Points on a hilly landscape, in no order, each with its height.
A ball rolls from a point to whichever of its 2 nearest points has the largest drop for the distance, and stops where none of them is lower. Distance is the straight distance between rows; heights are no part of it.
samu: [-20 -39  -6  -4  -4  -6  30 -23   1  12 -13 -21 -11  -1  -9  -4   8   4
 -22  32 -28 -22  10  10  17  16  -9  -3  -5   1  48 -27  -3]  h=43.8
faz: [ 11   8  16   8  -3  24  39   2   6 -33  12 -43 -10 -18 -24   9  31 -18
 -41 -15   7 -16  -7  23  22 -38 -33  -5  24 -17  29   4  23]  h=32.3
Rabi: [-33 -41 -13 -21  16 -30  -3 -16  -3  20 -13  -1  35  13   1 -34  -3  -2
 -20  25   8 -32  32  14  -3   8   6  -9 -31  10  31 -14 -33]  h=65.6
suz: [ 11 -13 -34  -2 -18  -6   2   8 -28  22 -17   2 -21  -1   4  -4 -33  -1
  19  24 -29 -10  12 -21 -12  27   3  24  -9   5   9 -11  20]  h=37.8
vuf: [  5 -57   8   0 -24  -4  -1  11  38 -12 -17 -23  -2  -2  17   3  16  41
  -4  27 -32  12  23  -8 -15  11   6  -7 -27  30  29 -15 -36]  h=49.7
zomiz: [  4  19   3  16  -6  13  10 -28   9 -31   0 -21 -17  10 -17  28  34  19
   1 -25   2   0  -7  20  16  -4 -20  23  35  11  -4 -16  25]  h=40.7
fima: [ 13  19 -36 -27  10   1   0  -5 -31  25  27  12   3  -7  -6  11 -21 -20
 -19  -1   6 -31  21  41  46  46  -3   2 -10 -68  17  13  21]  h=31.8
fosab: [-47  11  26  13  24  14   1 -32 -18  38 -12  21  26  42  12  -2 -12  29
  38  -9 -13  11 -35   8 -12 -11 -23 -43  16   6 -19  29 -16]  h=81.5
pode: [ 11   7 -50  -7  -5 -29 -12   8  -3   8   5   8   4 -31   7  -7  -6 -13
  -6   6   2 -32  46  26  10  61  12  32 -19 -30   6 -11  27]  h=54.0
rak: [ 22   4  -8 -26   0   7   3  40  14   2  10  27  15  -9  17 -15 -16 -17
 -20 -23  25  25 -24  -7  17  -2  10  -4 -38 -15 -37  39 -31]  h=55.9
Gebo: [  0  10  40  -4   4 -10 -13 -10  18   7  -8  10  15  23  -1  -4   3  22
  49  -8   4  26 -27 -27 -65 -20   1  13  -3  57 -32  16 -12]  h=24.0
Lasa: [ -2 -49  -6  -6  -8  -5  10  11   2  29 -27 -20   0   6  12 -33 -35   9
  11  43 -41   4   7 -33 -41   2  10 -11 -24  31  43  -3 -25]  h=72.9
nupid: [  0   3  19   9  -7   4  -3  10  -6  15  -3  12   0  24   6 -21 -16  13
  31  -1   2   9 -15 -18 -35 -23  -5   2  -7  36 -30  24 -15]  h=22.1
terar: [ 20  45 -28  44 -12  32   1 -25 -35 -18   9  -9 -19   9 -11  54  -8  -6
  19 -14  27   1  -3 -36  11 -15  19  13  21 -31 -19   7  63]  h=42.4
Sibo: [ 36  17  -4  -5 -20  23  12  29  24 -43  13  -9 -13 -29   3  24  18 -18
 -37 -43  19  13  -3   9  39   3 -13  14  -7 -27 -13  12 -14]  h=29.6
zuze: [  1  -4  25  -3 -12  12 -13 -17  18 -26  -5  19  -1  24  27  17  18  53
  20 -12  -1  36  -7  28   3  48   5  -3  -5  12 -24   4 -28]  h=28.1
kole: [-32  -4 -11  16  10 -26   0 -39 -30  29 -17   2  15  36 -21 -12 -16   7
  40   7 -25 -17   4 -10 -33  22  -2  25  11  34   3 -18   6]  h=57.0
Lel: [-23 -26  24   3  19   4  10   1  -4  29  -6 -16  -4  16  -9 -16 -15   9
  -8  49 -34   3 -21   8  -9 -32  -9 -27  -8  31  23   5 -22]  h=63.0
Git: [ 22  -6  16 -26 -13  18  -3   4  38 -46   1  -6   1  -9  26  17  15  39
 -21 -23  13  37  -1  35  24  43   2  -5 -22  -5 -12   0 -36]  h=35.7
ruzi: [ 16  14 -21   6  -9  19 -13 -19 -26  16  -1  17 -39  31   6  36  -6  36
  44  -5 -18  28  -1   2   1  32  12  27  10   5 -13  -3  37]  h=48.5
fivon: [ -4  27 -11  17 -13 -12   2 -42  -2 -31  16  -5  -2   1 -18  35  36   5
  14 -28   7 -13  19  18  23  20 -10  28  44  -6  -3 -26  37]  h=44.9
lur: [ 24  -3 -37  25 -26  -9 -14  13 -23   6  -8   2 -25  -9  -3  11 -26  -2
  44   0 -11 -10  26 -32 -23  17  21  49   8  12  -4 -18  47]  h=41.7
Guko: [ -9   5  -9 -22   3 -35 -15   3   4  13   4  32  41   0   4 -36   0 -23
 -24 -30  39 -14  14   2  -3   0  -4   6 -21  -7 -28   2 -21]  h=55.0
savot: [-13 -13 -33 -34  11  -2  -1 -10 -34  41  15  27   5   0   3 -13 -26 -12
 -25  42 -16 -39  13  30  26  43  -6  -4 -12 -50  29  -1   3]  h=38.7
dosu: [ -9   9 -15  22 -13  12  33 -20 -16 -31   3 -44 -13 -26 -30   7   4 -37
 -42   8  11 -46   2  10  24 -37 -26  -6  32 -36  39 -12  36]  h=42.7
Fose: [-37  -6   3  10  26   1   5  -8 -56  47 -25  19  10  46  13 -26 -45   4
  25  13  -4 -18 -10   8 -22   7  -5 -20 -14   1   0  15  -5]  h=49.9
purov: [-34 -15 -33 -16  17  -2  20 -18 -40  58  -6   5  -7  15 -20 -15 -29 -22
 -24  47 -29 -39   4  22  22  33  -8 -12   1 -43  45  -6   4]  h=42.9
Pama: [ -6  -8 -15 -13  10   4  -3  44 -49  54 -14  10 -39  -1  -3 -15 -40  -8
  -2  51 -37   5 -16 -27  -5   6  -3 -28  -7 -32  27  -2   9]  h=77.5
Bekir: [-62  -1  40   5  38   6  -5 -39  10  33  -7  18  40  29  11  -5  -3  19
  14 -28   1  -7 -30  11 -18 -26 -13 -55  10  14 -11  25 -27]  h=82.3
vipir: [ -8 -29   9 -27  21  -1 -37  23 -21  29  -1  33  31  23  43 -10 -31  19
 -25   9  28  -4  10   0  19  -8  24 -36 -28 -24  13  40 -49]  h=11.8
zolig: [-14 -15  25   1   6   1   7  13   3  24 -14   2  24  14  -3 -40 -12 -12
  -3  -2   5   0 -19  -8 -34 -56 -11 -13 -18  39 -15  18 -13]  h=19.4
poku: [ 11   7  41   1   6  24 -14 -12  37  -8  20   2 -11  12 -20  22  29  24
  55 -10   2  41 -28  -6 -58 -42   8  21  -1  47 -26   8   1]  h=26.1
zis: [ 14  17 -49  28 -20 -17  -8  -6 -17 -12 -11  -9  -7 -10 -15  15   2  -5
  16   0  -4 -34  41 -24  -5  17   6  31  22  -8   4 -34  54]  h=45.4
Viru: [ 13  14 -14  12  -6 -48  -1  30  40 -41   4   2   5 -36 -19 -18  20 -48
 -14 -29  28 -13  26 -22 -18 -33  -1  33  14  21 -22 -26  -1]  h=60.8
rolod: [ 22  21 -24  38 -13 -22  -4  -1   5 -44  -1 -22 -10 -15 -24  27  17 -33
   3 -27  27 -14  18 -42 -20 -45  14  30  22  11 -11 -27  47]  h=39.6
Gese: [ 19  30 -30   5 -17  30  12 -22 -39   5  -8  -1 -14  -7   9  30  -7   9
  -9   7 -19 -27  23  14  51  60   9  -9  20 -59  32  -8  39]  h=17.0
Pazo: [-48 -17  11   6  14  -8  -6 -58  -3  12   1   6  44  41  20 -13   6  35
   9  21  -1 -25  28  42  10  48 -15 -21  -1  -7  15   3 -17]  h=62.0
siko: [ 17  -9  54  -2 -13  38  -9  10  -3   6 -14   4 -51  11  -3  23 -11  38
  43  47 -22  57 -20  -3 -25 -35  16  -2 -16  23 -12  23  -4]  h=65.4
Nusa: [-51   1  -9 -10  39 -23 -15 -38 -28  46  -6  25  54  27   8 -38 -16 -14
   2  -6  24 -36  18  20  -7  24  -8  -8  -5 -12   3  -1 -12]  h=55.7
pibop: [-19  16 -32 -25   7 -45 -29  -9  -5  26   0  31  36  -9  16 -28  -2 -24
   1  -1  19 -32  40  28   1  49   5  28 -11 -14  -5 -20   1]  h=57.8
Goli: [-28 -14 -15  -9  15 -47  -5   2  -2  13 -15  -7  24  -5  -3 -50 -13 -13
 -18  10  -3 -25  27  -6 -15   0  -7  14 -20  26  11 -16 -17]  h=67.0
Vob: [ 40   1 -35  -1 -45  17  -5  15  17 -28  -7 -18 -15 -36  11  14  20  13
 -22  10 -11  -9  30 -24  37  24  11   1 -13 -23  42 -34  27]  h=57.6
nuzim: [ -8  -2  18 -27  37   2   0   8  15  -1  23  16  40   4   2 -26  13 -42
 -38 -35  41  -7 -28   2  -2 -50 -13 -24 -17   3 -17  27 -43]  h=47.1
zuk: [ 11  23 -53  14  -7   9  -6  -2 -51   8  -5   9 -13 -12  -3   8 -41 -41
  -2  -9  15 -37  21  -4  17   8  -9  12   7 -58  -3   9  36]  h=56.8
gusa: [ 42  54 -15  34 -17  54   5  -3 -38 -23   6 -10 -31  -7  -4  45  -3  -6
 -10 -12  20  13 -18 -25  35  -1  31  -7  20 -38  -3  13  34]  h=38.2
Nokev: [ 10  54 -25  44  -3  -5  15 -13   2 -51  19 -10   9 -23 -16  46  19 -51
  -6 -49  58 -13 -12 -22  -7 -22 -13  -1  38 -33 -34  -3  42]  h=18.8
Bozu: [-31  16  -2   1  23  -6 -11 -20 -43  50 -14  41  27  27  21 -28 -36  -5
  48 -17 -11  -6 -12 -14 -33  10  -6  -5  -4   6 -24  16   6]  h=52.2
dip: [ -8 -20 -49 -21   9 -27 -14  22 -17  26 -11  10  12 -13  -5 -54 -36 -36
 -20   6   5 -37  35  -6 -24   5   7  27 -21  10   7 -11 -12]  h=68.6
Nisa: [ 24 -22 -30 -41  -1   3  -9  39   1  11  11  24 -13  -8  32   9 -16  10
 -38  26 -17   9  18 -11  36  52  12 -15 -34 -50  19  -1 -11]  h=79.6
tibe: [-33   1  41  12   8  -2   3 -39  27 -20  -3  -9  25  23  -7   7  44  40
   3   1  -8  26 -10  34 -11 -13 -22 -13  18  41  -5  -4 -31]  h=34.0
Zagut: [ 33 -15 -20 -15 -30 -37  -2  36  32 -27  -6   2   5 -27  10 -22  -2 -16
  -7  -5   9  -4  35 -13  -5  14   6  28 -34  23 -22 -23 -12]  h=67.4
zaz: [ 19 -37 -43 -32  -1  -3  -7  49  -1  29   0  16 -16 -22  11 -36 -28 -11
 -26  41 -25 -11  28 -38 -15  23   7  -2 -35 -28  44 -10 -15]  h=73.3
koval: [ 12 -14  29  -6  -8  21 -11   9   0  -3  -9  10 -24  18  24  17 -17  49
   4   9 -14  39 -12  17  18  32  11 -27 -11 -13 -11  11 -28]  h=24.1
gameb: [-56 -19  19 -16  41  -3   7 -33 -33  35   8   4  25  45  -2  -7  -1   8
 -33  28   2 -23 -24  38  30 -23 -23 -46   0 -29  33  21 -36]  h=51.2
Sok: [-14  12 -31 -33  32 -55 -34   1   2  33  -3  45  68  -6  15 -44   1 -32
 -18 -14  44 -33  35  10  -6  28  17   9 -23  -4  -3 -17 -20]  h=57.7
nit: [ 30  17  28   8   0  41  23  12  26 -26  14 -30 -30 -22 -12  21  33  -4
 -24 -21  14  17 -30  26  24 -30 -10  -5  13  -7   7  11  24]  h=23.6
noda: [-22  19  30   8   6  -4  10 -41  15 -24  12  -5   3  20 -23  21  54  33
  14 -12 -16  12 -11  21  -2   7 -37   9  33  25  -3 -17  10]  h=37.1
Gab: [ -1  35 -44  14  -9   7   9  -7 -40  -3  13  -8  -1 -17 -24  28 -16 -55
 -24 -22  40 -45  11  25  25  10 -16   4  19 -85  -1   6  22]  h=62.3
zil: [ 37  59 -32  32 -15  38   4 -11 -55  -9   9  -9 -15 -19  11  50 -26 -23
   4 -16  20   2  -5 -18  51  21  27  -4  14 -81 -17  15  45]  h=43.4
Sasav: [ -2  42  18   2  11  27  11  -5   4  11  26  21   8  11  -9  19   3 -14
   5 -48  10  32 -60   0   9   3 -18 -14  25 -27 -54  39 -11]  h=77.2
fom: [-49 -15  20  18  30  -4  28 -46 -11  31  -7 -19   5  48 -27 -15   8   2
  23  23 -27 -12 -30   8 -25 -33 -27 -10  18  46  19  -2  -3]  h=60.9
pobol: [ -6 -20  38  -6  16  13   0  37  -6  18   0  -7 -29  -6  -8  -6  -8  10
 -13  48 -17  22 -38   8  -4 -48  -6 -48  -9 -14  19  22 -16]  h=64.0
Mut: [-28  20 -33  -4  13 -46 -19 -21 -25  37   4  36  35   4  10 -41 -26 -16
  29  -5   0 -32  31  18 -14  66   6  19  -5  18  -8 -11  23]  h=56.7
dege: [ -4 -23  19 -10  11  -7 -20  62 -22  55 -14   3 -38   6   3 -10 -31  19
  -1  60 -25  30 -18 -38  -7   1   7 -48 -25 -33  16  15  -8]  h=76.3
Lopa: [-21 -22   7  -3  18  -1  12  33 -10  20  -3 -17  -1  -4 -20 -49 -23 -39
 -23  14  -5 -13 -12  -3 -39 -62 -16   6 -14  33   7   5  -8]  h=15.8
zutil: [-49 -21 -24  -8  27  -4   5 -28 -57  68 -11  18  15  28   5 -22 -51  -6
  -1  37 -18 -32   5  15  -4  26   6 -16 -14 -19  15   3  -7]  h=47.0
Voz: [ -5  17   0   0   8 -17  -1  15   4   0  17   7  13 -17 -33 -21  -5 -53
  -9 -41  15 -21 -29 -20 -35 -43 -17  16  29  20 -50   9   0]  h=35.0
Zep: [ -4 -37 -39 -29   8  -7 -18  29 -13  45 -16  13  13  -9  15 -52 -48 -19
 -22  30  -8 -21  24 -33 -22   9  16   8 -44  -2  16  -6 -12]  h=70.6
safa: [ 25  23 -36  45 -16  10 -10 -33 -25 -27   4 -13 -12  -2 -13  46   6   1
  26  -9  16 -15  24 -30   4  -3  20  23  24 -16   0 -21  69]  h=46.3
zonaf: [ 11  -3  -5   7 -28  -2  -5  -8  -1 -16  -7   1 -28  13  17  12  11  36
  27  -4 -16  12  14  -3   1  38  11  37   1  18   0 -19  14]  h=45.8
Nez: [  2  15  20 -15   3 -25  15   8  53 -43  20   2  27 -14 -12  -1  46 -10
 -19 -50  16  16 -13  10  -1  -5 -14   6  16  14 -25   3 -19]  h=66.6
Vig: [-43  -5   4  19  16 -10  15 -50 -31  35 -12  -2   9  50 -10 -11  -9  18
  31  27 -32 -14 -12  17 -15  15 -28   1  17  21  13  -4  -2]  h=59.1
sogak: [-15   0  21   6  12 -11  13 -11  10 -13   9  -5  16  -3 -20 -19  32 -18
  -6  -8  -6  -9 -14  10 -27 -34 -35  12  22  43  -7  -8   5]  h=12.5
Bir: [ 29  22 -34  -4 -21 -46 -10  44  40 -39   9  12  15 -34   1  -8  12 -35
  -7 -34  27  11  25 -23  12  10   5  35   1   7 -42 -24  -6]  h=64.2
Doz: [ 42   5 -29  20 -40  12   2  26  27 -48   1 -38 -26 -47   0  10  17   1
 -23 -13  -3  -6  28 -38  17 -17   9  18 -10   9  16 -10  23]  h=51.1
Gikir: [-12  -2 -18  36  -3  -9  19 -15   3 -37  -8 -47 -13 -19 -41  -3  22 -39
 -31   0   4 -44  15   3   0 -36 -14  15  32   1  37 -29  38]  h=50.6
gono: [  1  25 -23  29  -2 -54 -10   2   9 -41   5  -1  -4  -8 -39   9  -1 -44
  21 -32  10 -12  26 -35 -37 -27  11  40  46  14 -24 -37  39]  h=35.3
katu: [ 41  -3  -8  -4 -34  15 -12   3  23 -37  -2 -15 -39  -5  21  24  32  42
  16 -15  -3  41  16  -3   9  25  19  35 -11  23  -3 -17  12]  h=42.6
bok: [ 15  52 -20  27 -11  15  12  -5  -2 -44  14 -14   3 -11 -15  36  14 -36
 -14 -47  40  -3 -10  -7  25  11 -12   8  25 -40 -30  14  15]  h=2.2
Sofi: [ 27   3  27   6  -9  26  12  33  -2   3   1 -10 -40 -13 -10  10  -3  -7
  23  14  -5  28 -28  -7 -13 -58   4   8   2  10  -8  24  26]  h=31.5
ruzo: [ 38 -10  28 -10 -14  44  -9  14  14 -15 -10   2 -56  -1   5  28   9  34
  37   9  -6  63 -21  -9 -19 -21  29   8 -10  33 -16   9 -10]  h=66.2
Tono: [-20   2 -16  -9   6 -21  -7 -22 -38  36 -11  28  26  20   5 -23 -31  -5
  56   3 -18 -18  19  -3 -29  45   8  21  -7  18 -17 -12  15]  h=54.7
Vub: [ 13  24 -22  18 -22  27  11 -23 -33   3  -2 -16 -25  -8  -4  27   5   9
 -17   8 -18 -26  19  -7  40  15   2  -5  27 -32  40 -20  48]  h=24.2
Bil: [ 17 -25 -10 -12 -19 -25  -1  32  22 -13 -16 -11  -3 -16  -4 -25 -12  -2
 -10  13 -15  -3  29 -24 -32   0  12  34 -28  47  11 -20 -11]  h=69.9
ladaz: [ 24  -3 -15   2 -16  10   5  31 -20  15  -6   8 -29   2  -1   1 -33 -14
   7   9 -16   0 -19 -27 -14 -27   8  12  -3   1   0  12  15]  h=33.9
Bef: [-17 -18   2  19  20   3  28   9 -11  11  -5 -41 -12   0 -41 -30 -16 -48
  -3  22 -17 -28 -15  -4 -48 -71 -23  23  23  33  28   0  19]  h=11.2
lol: [ -6 -52   5   4 -12 -16   8 -27  23  -1 -31 -24   0  16  24   0   5  46
  21  38 -32  -7  31  -8 -10  40  17  -9 -17  33  31 -22 -29]  h=52.5
Sav: [ -1 -12  23 -17   6  14 -29  30 -15  13  -5  22 -15  18  42   7 -28  56
  -2  27   1  38 -14  18  37  38  24 -52 -19 -33  -4  34 -32]  h=20.8
bev: [  5 -41  42 -10  -4   0 -24  56  10  28 -13   2 -31  -4  10  -8 -18  29
  11  69 -33  35 -16 -32 -26  -6  12 -56 -32  -3  23  12 -26]  h=75.4
fevez: [-14  27  -8   9   6 -36  -5 -11  12 -17  15  10  12 -15 -24  -1   7 -43
   7 -39  15 -14 -11 -25 -39 -16 -19  25  43   6 -31  -8  19]  h=30.5
losun: [  8   0   6  15 -12  36  13  -6  -8   4  -1 -25 -39  -5 -19  23   3  11
  15  23 -33  -1  -5 -24  -6 -37   7  15  16  20  34  -9  54]  h=31.9
kige: [ 29  46 -12   6 -12  30  10   5 -26 -16   5 -26 -22 -31  -5  39 -10 -14
 -39 -22  23   1   7  13  71  17  10 -24   9 -79  30  12   2]  h=28.3
muza: [-50 -49  -1   2  21 -12  -9 -42  -9  32 -15  -5  43  32  16 -15  -3  20
  -3  35  -3 -16  35  21  15  20   9 -28 -18   7  35  -1 -31]  h=63.9
pakog: [ 25 -16  13  10 -17  29   8  27   8   5  -3 -23 -54 -19 -13  10  10   6
  18  45 -34  27  -4 -40 -15 -37   9  -7  -2  20  47 -11  37]  h=33.7
Lom: [-19   2  -4 -29  12 -50  -7 -12  24 -19  18  25  51 -12  -8 -22  35 -25
 -41 -19  34 -21  28  18   7  -5 -12   4   2   7  -3 -27 -32]  h=58.6
Rov: [-29   8  20   2  16  -7  15 -33   5  -1  18  -8  25  16 -26 -20  18 -20
 -10 -17   1 -20 -27  24 -10 -19 -44  -7  33   1 -10   4   3]  h=18.7
Fesum: [ -5 -45 -11  -8 -10 -36 -19  -8   1   9 -18   6  25  15  28 -29 -10  26
  13  26 -19 -15  49  -4 -14  55  21   0 -35  27  19 -19 -17]  h=55.5
raruz: [ -4  -4  59   0  12  34  -8  31  -5  14 -15  -9 -38  -1  -8  14 -13  33
  22  50 -15  49 -36  11  -1 -34   6 -40   6  -2  -7  26 -10]  h=64.7
pegan: [ 15  14 -37 -19  -5  24   0  11 -27  16  12  12 -25 -14   7  21 -24  -8
  -6   9 -14 -20  16  21  47  66   8   0   2 -65  27   4  39]  h=24.9
mep: [-44 -29  28  19  28   3  15 -32  -1  27 -13 -36   5  40 -23 -26 -13   6
  12  49 -25 -11 -17  14 -12 -36 -15 -31   2  40  40   7 -35]  h=62.1
Buses: [-41 -42  14   3   2   3  30 -41  14   8 -10 -28  -1  26  -4  10  17  24
 -21  50 -39 -14  -8  29  15  11 -17 -31   1   7  45  -9 -28]  h=47.3
sunu: [ 57  -4  15  -2 -30  42 -11  36  32 -20   2  -8 -53 -22  11  24   8  20
  28  -7   8  47  -9 -24  -1 -28  28  24 -18  26 -20   7  10]  h=66.3
naf: [-28  30  34  -9  13 -55  -5 -17  27  -3   4  17  34  -9  -5 -22  17  -1
  11 -47  -8 -10 -20 -34 -40 -19  10   1  35  45 -32 -28 -14]  h=23.5
berin: [  6 -24  33   0  -9   6 -23  14  50 -27  -6  21  40  -5  39  -9  15  26
 -13 -27  29  25   6   5   6 -10   9 -24 -35  31 -31  20 -51]  h=11.1
Fusid: [-54  -3   2 -17  29  -4  -7 -31 -23  45  -2  32  40  37  -1 -31 -11 -17
 -18   2  11 -30 -11  18   4 -17 -17 -25   1 -11  12   9 -23]  h=53.7
vises: [-23  30  13   0   3 -56   4 -22  23 -15  22   6  28 -10 -28 -13  22 -26
  10 -37  -5 -20 -19 -20 -36 -30 -10  16  62  32 -30 -35   5]  h=26.3
muta: [ 34 -12  55  -6  15  44   4  44  33  -2   4  -8 -18 -19  13  -3  13  -2
  -3   2  15  50 -28  21   1 -52  17 -18 -19  15 -25  37 -31]  h=9.0
luv: [ -6 -35  19  -7  12   9 -42  13 -12  12   1  35  24  21  52   4 -34  49
  -5   4  27  14  12   7  38  20  29 -46 -28 -23   2  47 -42]  h=16.2
Mal: [-48 -30  26   5  22  11  10 -24 -12  20   7 -20  -5  24  -5   0   5  22
 -19  56 -28   1 -30  39  30 -10 -20 -47   5 -19  49   6 -31]  h=49.3
potu: [ 14   7  46   6   9  45   5 -10  34 -12  27  -7 -34   1 -21  29  34   7
  31 -10  -6  48 -39  18 -21 -56   1  12  20  24 -27  14  12]  h=28.2
Negeg: [ 32  41   9   3  -9  38   3  19 -38  -3   2 -12 -35 -11  -3  41  -1   8
 -18  -3  -5  20 -22  -1  58  23   6 -21  16 -60  15  12  24]  h=33.8
ligo: [ -3 -13 -19  19  -2 -37   7  16  23 -37  -8 -32 -11 -24 -35 -23   7 -51
 -25  -6   8 -35  15 -11 -29 -43 -19  35  23  21  11 -23  13]  h=56.5
Gogos: [ 24  14  57  -3  22  49   7  24   4  -3  14 -19 -43 -15 -19  18  20  -9
  32  12  -7  54 -39  11  -5 -71  15 -10  19   9 -26  22  18]  h=29.9
nubi: [-14   5   0 -13  25  -8  15  26  12 -13  29   1  29 -11 -25 -42   7 -63
 -43 -34  31 -14 -28   4 -13 -43 -15  -2  19   0 -31  20 -15]  h=40.9
Kedig: [ -1  17 -11  39 -13  37   7 -35 -32  -2   7 -33 -33  -2 -26  42  14  17
  10  21 -24 -11   7 -16  17 -22   3  11  28   1  40 -23  60]  h=29.3
duni: [-14   5  42 -11   5 -39 -23  -2  35  -3 -12  30  49  -3  22  -5  10  18
  25 -56  11   5 -12 -35 -43 -14  15  -9   0  47 -28  -1 -34]  h=20.7
Benor: [-22  -5  27   6   5   3 -11 -37  25  -7 -11  13  15  29  15  18  15  54
  32  -6 -10  30 -18  23 -19   9  -5 -11  15  33 -19   1 -25]  h=31.3
zik: [  1  21  24  -6  12  30   7   6  29 -17  25  12  10  -7   4  -1  21 -20
 -22 -47  29  39 -45  11  10  -1 -18 -12  -1  -7 -43  35 -32]  h=74.1
Biti: [  6 -22  -1 -39  -8   9   4  10   3   0  16   2  -6  -2  20  10  -1  21
 -34  21  -6   7   8  25  37  41  -3 -17 -23 -52  29   8 -25]  h=82.5
zeg: [-18 -11   7  18   6 -11  18 -11   0  -3   0 -37   2  11 -36 -13  10 -27
   9  18 -23 -18 -11  -2 -31 -48 -26  27  21  49  20 -17  17]  h=6.9
punuz: [ -8  -5   2  -6  -2 -38  -4 -29   8 -12 -10   9  21  18  34   3  21  49
  20  11 -18   5  33  41   7  75   0  10 -15   9  11 -35   2]  h=56.6
daz: [-28  30  33   0  17  24   6 -31  -6  35  -1  35  -2  39   2  16  -9  24
  57 -19  -8  31 -60  -8 -28 -15  -7 -12  31  17 -47  28   0]  h=80.5
Bariv: [-22  36  10  -7  19  22   4 -25  -7  17  18  35  18  24   8   8  -5  12
  29 -32  -4   8 -55  -7 -13  24  -9 -17  38 -10 -58  21  -7]  h=79.2
sep: [ 26 -27  45 -14  -1  11  -5  38  35  -6   0   7  13  -4  24 -11  -5  16
 -20  -1  12  39 -19   5   1 -28  12 -39 -42  23 -17  23 -54]  h=2.4
ner: [  6 -10  -9 -32  15  -8 -11  26   0   7   6  35  28  -1  11 -26 -11 -31
 -34 -26  39  -5  -6  -7   1 -25   1  -9 -36  -8 -24  22 -34]  h=51.8
vula: [  3   4 -18 -11 -15 -42  -4 -32   4 -13  -7  -2   7  -7  12  10  24  19
   8  14 -13 -15  38  40  33  83  -1  31   8  -8  13 -43  13]  h=53.2
nal: [ 55   2  -9   6 -23  33   0  54  20 -26   7   4 -22 -34  21  15  -7  -3
  -3 -23  25  45 -14 -26  11  -8  25  21 -29   8 -37  26  -5]  h=63.8
Zumik: [ 25 -45  11 -20 -17   9   3  11  40 -31   0  -3  -3 -14  29   9  20  46
 -28  12  -3  17  13  20  16  15  10 -16 -35   3  15  -7 -40]  h=44.2
logur: [ 10 -39  22   2 -18  12   3  40  17  16 -17  -5 -29  -1   2  -7 -23  12
  18  45 -24  21  -4 -23 -34 -30   8 -22 -32  23  21  10 -21]  h=74.4
Nuki: [ 37  14  -7   4 -20   7   7  18  22 -40   4  -4 -14 -10   6  19  28  12
   0 -40  17  23   4  -5  26  16   2  41   5  12 -26  -1   6]  h=38.1
nog: [-34 -15   1  -5   4  -2  -2 -43 -18   9  -7  15  20  32  23   4   0  50
  32  20 -22  -5  19  37   6  70   5 -16   0  -2   7  -2  -3]  h=59.8
Pezil: [ 19  12 -44   6 -18 -44 -14  -7   8 -19 -10  -5   0 -32  -9   0   3 -19
   0  -2   7 -36  58   6  16  38   1  42   6  -9   7 -37  37]  h=49.5
Digo: [ 28  34 -22   7 -26  21  16  16  -5 -34   9 -15  -5 -29  -2  30   7 -10
 -33 -30  33   3  12   8  59  21  -2  16  -1 -60  -7  14   4]  h=18.5
Kurol: [  3 -37  10  -1 -12 -22  -8  11   8  19 -29 -14  11  14   2 -28 -21  11
  18  20 -22  -2  18 -21 -43  -5  11  16 -31  54   6 -16 -22]  h=71.4
bufed: [ -1 -17   7  -7   0  15  24   5   3 -10   4 -27 -12  -5 -13   4  13   2
 -25  11 -21  -7  -4  13  13 -20 -16   7   6   9  25 -11   7]  h=39.5
Gibot: [  3  31 -21  20 -14 -29  -1 -35  -2 -35  -4 -11  -2   1  -2  27  30  12
  25 -13  -5 -18  50  27  37  48   5  28  36 -12  10 -45  42]  h=48.9
sefe: [ 42  22   1  -1 -25  25   6  49   4  -4   6  10 -15 -22  17   6 -18 -18
  -6 -29  29  60 -32 -19  29  11  20   9 -38 -19 -41  46 -29]  h=60.4
susi: [ 31  49 -58  32  -9  12  -5 -15 -37 -15   3   2  -5 -17   7  45 -27 -37
   9 -19  29 -31  13  -8  26  31  15   5   1 -59 -15   8  53]  h=50.3
tor: [ 39  11 -39  32 -30 -18  -8  12  11 -58  -2 -26 -21 -44   6  21   7 -14
  -4 -19  20 -11  34 -47  -2 -22  23  25  -2   1   3 -28  35]  h=45.5
ril: [ 19  21  32  -1  -4  23  13  16  46 -31  21  -1  -2 -13 -12  12  42  -8
   3 -47  25  32 -38   2   1 -16  -9   5  31  16 -43  16   0]  h=70.5
zer: [ -1  -2  36  -9   5 -21 -11  17  53 -19  -7  13  41  -3  31  -5  31  17
   4 -39  35  14  -4 -24 -28 -23   8 -16 -16  42 -29   7 -41]  h=17.5
Goval: [ -9   6  17 -29   9 -34   4 -16  43 -32  17  10  46  -6  -1 -18  45  14
 -41 -38  32 -10   3  23  13   2 -17 -13   5  10  -8  -8 -41]  h=62.2
zaped: [ 20 -19 -49 -41  -7   4  -9  39  -9  21   7  17 -19 -24  12 -13 -19 -13
 -28  18 -23 -21  25 -19  18  30  13  -1 -35 -52  27  -2  12]  h=76.5
Bomi: [ 36  -9  63  -2  16  46  17  19  37 -37  14 -29 -22 -23   1  10  37   2
  -6  -8   3  54 -27  43   9 -47  -9 -12   1   8 -11  15  -8]  h=15.3

For each start below, name the point where the ball stops.
lur: zeg
Zep: vipir
dege: sep
fosab: ner
Gibot: vipir
ruzo: Tono
Biti: vipir
Fesum: vipir
rolod: sep
Voz: sep
